Points on a hilly landscape, in no order, each with its height.
A climber steps from a point to the highest of its 5 nearest points, and stops where none of them is higher. Distance is the straight distance between rows; heights are no part of it.
K_967 h=50.4: [ -7  37 -34  50  -6 -54  54 -12   6]
K_444 h=49.0: [ 33 -10 -17 -47 -10  74 -38 -40  26]
K_631 h=31.8: [ -9  50  31  30  -3   0 -48 -34 -18]
K_708 h=39.8: [-15  32  19  21   7   5  -8 -13 -43]
K_667 h=49.3: [  7  -4   4 -61  -7  57 -31 -37  23]
K_253 h=59.0: [  7 -37 -21  -4   4 -54  48  28  48]
K_195 h=36.1: [-13 -13 -16 -30  39 -15  16  21  40]
K_614 h=35.3: [-12  29  23  -8   7  12 -12 -18 -55]
K_318 h=26.9: [ 45 -42 -44  -4 -22  23 -36  37 -15]
K_709 h=53.7: [ -9  10  -8  35   5 -27  57  15 -15]
K_934 h=26.6: [ 19 -21 -39 -16   3  25 -34  30  17]
K_296 h=57.9: [ 19 -57 -14  18  -2 -50  18  30  44]
K_279 h=53.1: [ 24   7   8 -74  -2  57 -41 -50  18]
K_910 h=47.1: [ 24 -15 -20 -34 -13  60 -39 -20  25]
K_21 h=39.9: [-12  39   7  48  15 -18  -1 -17 -17]
K_697 h=47.0: [ -7  29  36 -60   9  12 -16 -20 -46]
K_323 h=51.1: [ -6  31 -33  25  -1 -51  59  -8 -12]
K_489 h=51.0: [ -1 -41  20  32 -21 -26  49  35   0]
K_427 h=46.3: [-10  43 -17  50  10 -42  33 -19  -3]
K_216 h=43.7: [  1   8  -4  64  -6 -25  44  12 -21]
K_82 h=67.0: [ -9   6  34 -60  -8  42 -16 -34 -28]
K_196 h=48.5: [-12  26  -7  15  22 -27  46  -1 -28]
K_520 h=56.9: [ -7  45  11  15  32 -24   0 -17 -33]
K_205 h=54.0: [ -4  24 -44  49 -29 -66  70  -1  -4]
K_528 h=37.8: [ -2   0  -8 -61  10  44 -41 -17  22]
K_146 h=24.1: [-13  51  66  23 -11 -13 -51 -51  10]
K_183 h=59.8: [  7  -1  35 -59 -23  62  -8 -56 -12]
K_851 h=27.1: [ 21  -9 -56 -24  35   8 -26  44   7]
K_597 h=24.7: [  9 -18   4  73 -29 -38  55  23 -17]
K_800 h=39.6: [ -6  28   1  72   4 -25  22  -8  -3]
K_940 h=22.8: [-27  -6   9 -31  29   2  26   8   3]
K_810 h=34.7: [-16  29  22  72 -10   2 -16 -21  -2]
K_126 h=74.7: [-10 -32   6  -2   3  -5  16  31  30]
K_630 h=39.1: [ 31 -36 -44   7  10 -20 -18  52  16]
K_632 h=44.8: [-17   9  15  14  13  -2  38   9 -29]
K_228 h=60.0: [ -6 -36   3   5  -6 -35  55  28  26]
K_109 h=12.5: [  5  68  55  -2   5 -23 -61 -32  -6]
K_538 h=61.6: [  9 -60   0  15 -15 -15  -5  33  34]
K_478 h=42.4: [-18 -10  24  16 -11  19  26  14 -24]
K_898 h=32.6: [  2   4 -30 -63  30  31 -53  -1  16]
K_602 h=34.4: [ -4 -35  -3  -8  -4  23 -20  24  34]
K_808 h=5.1: [-18  -9  -5 -44  25  16 -18   7  21]
K_928 h=56.8: [ -2 -16 -15  27 -20 -49  80  18  -3]
K_68 h=52.8: [-19  -5  21 -51  -5  46 -17 -19   0]
K_643 h=34.6: [ -8  33  23  44 -25  30 -37 -40 -29]
K_131 h=26.1: [  1  58  30   3  10 -13 -45 -26 -32]
K_222 h=44.2: [ 20   0 -26 -58   1  54 -47 -27  20]
K_853 h=49.1: [-20 -24  21 -20 -12  35  12   5   2]
K_249 h=58.2: [ -9 -14  20 -27 -22  55   2 -26  -6]
K_294 h=56.4: [ 20 -18 -39 -27  -1  42 -45  18  14]
K_265 h=59.5: [-16 -31  20  -1  -8   8  22  26  14]
K_70 h=65.0: [-12 -26  17   8  -2  -5  40  26   8]
K_492 h=56.7: [ -7   6 -34  14 -20 -65  88  10  -8]
K_388 h=40.2: [-12  28  12  16  17 -10  14  -5 -39]
K_365 h=43.1: [ -9 -29  24  31 -19   2  34  27 -11]
K_90 h=58.6: [ -7 -19 -24 -13  -4 -54  76  13  29]
K_15 h=59.4: [ -1 -58  19  22 -16 -18  20  34  28]
K_44 h=31.7: [ -3  46  54  29 -35  17 -57 -68   2]
K_394 h=42.3: [  7   7 -17  72 -16 -47  56  10  -6]
K_373 h=33.6: [ -8  18   5  62  -6  -4  17   3 -26]
K_476 h=52.9: [-15 -15  -6 -21  23 -25  43  17  29]
K_11 h=33.9: [ 41 -44 -43   2  -1  -2 -31  48  -7]
K_227 h=47.3: [ 13 -35 -23  -4   5   0 -21  37  33]
K_41 h=26.0: [-23 -12  14 -39  12  26  -1   3   5]
K_974 h=34.1: [  8  36  25  20 -30  37 -31 -54 -46]
K_27 h=20.6: [  9  61  38  -4 -11  -2 -66 -44 -24]
K_445 h=56.3: [  9 -28 -30 -13  22 -37  24  31  49]
K_807 h=36.0: [ 43 -75 -33  28  -4 -38 -27  38  -1]
K_80 h=36.7: [-12   9  31 -83  13  24 -33 -27  -9]
K_991 h=66.6: [ 13  -5 -42 -40  13  46 -47   9  11]
K_151 h=37.1: [ -1  36  32 -24  -2  19 -27 -30 -58]
K_353 h=31.9: [-14  26  28 -31  20   3   0 -13 -48]
K_326 h=35.8: [ 30 -39 -26  -2 -23  26 -38  21  23]
K_747 h=18.2: [ -6 -14 -13 -33  11  36 -32   6  28]
K_729 h=36.2: [ 39 -30 -63  -7  28 -48  10  50  19]
K_332 h=13.2: [-20 -14  -5 -27  20  10  -5  21  30]
K_484 h=31.2: [ -8  55  22  34  23 -37 -22 -37   1]
K_351 h=35.9: [-14  20  13  56 -15  22  -4 -10 -32]

Call two points neighbours if one is among the 5 nearest of the other. Go from one point of each pair to the other, from neighbour to neighbour, staying as high as possible. Name the lowest point that can't be avoided.
K_520 and K_991: K_910
K_126 and K_520: K_196
K_126 and K_82: K_853

Where does a climber stop that starts at each point below?
K_394: K_126
K_353: K_82
K_146: K_520
K_614: K_82
K_632: K_126
K_44: K_520
K_27: K_520
K_41: K_82
K_296: K_126
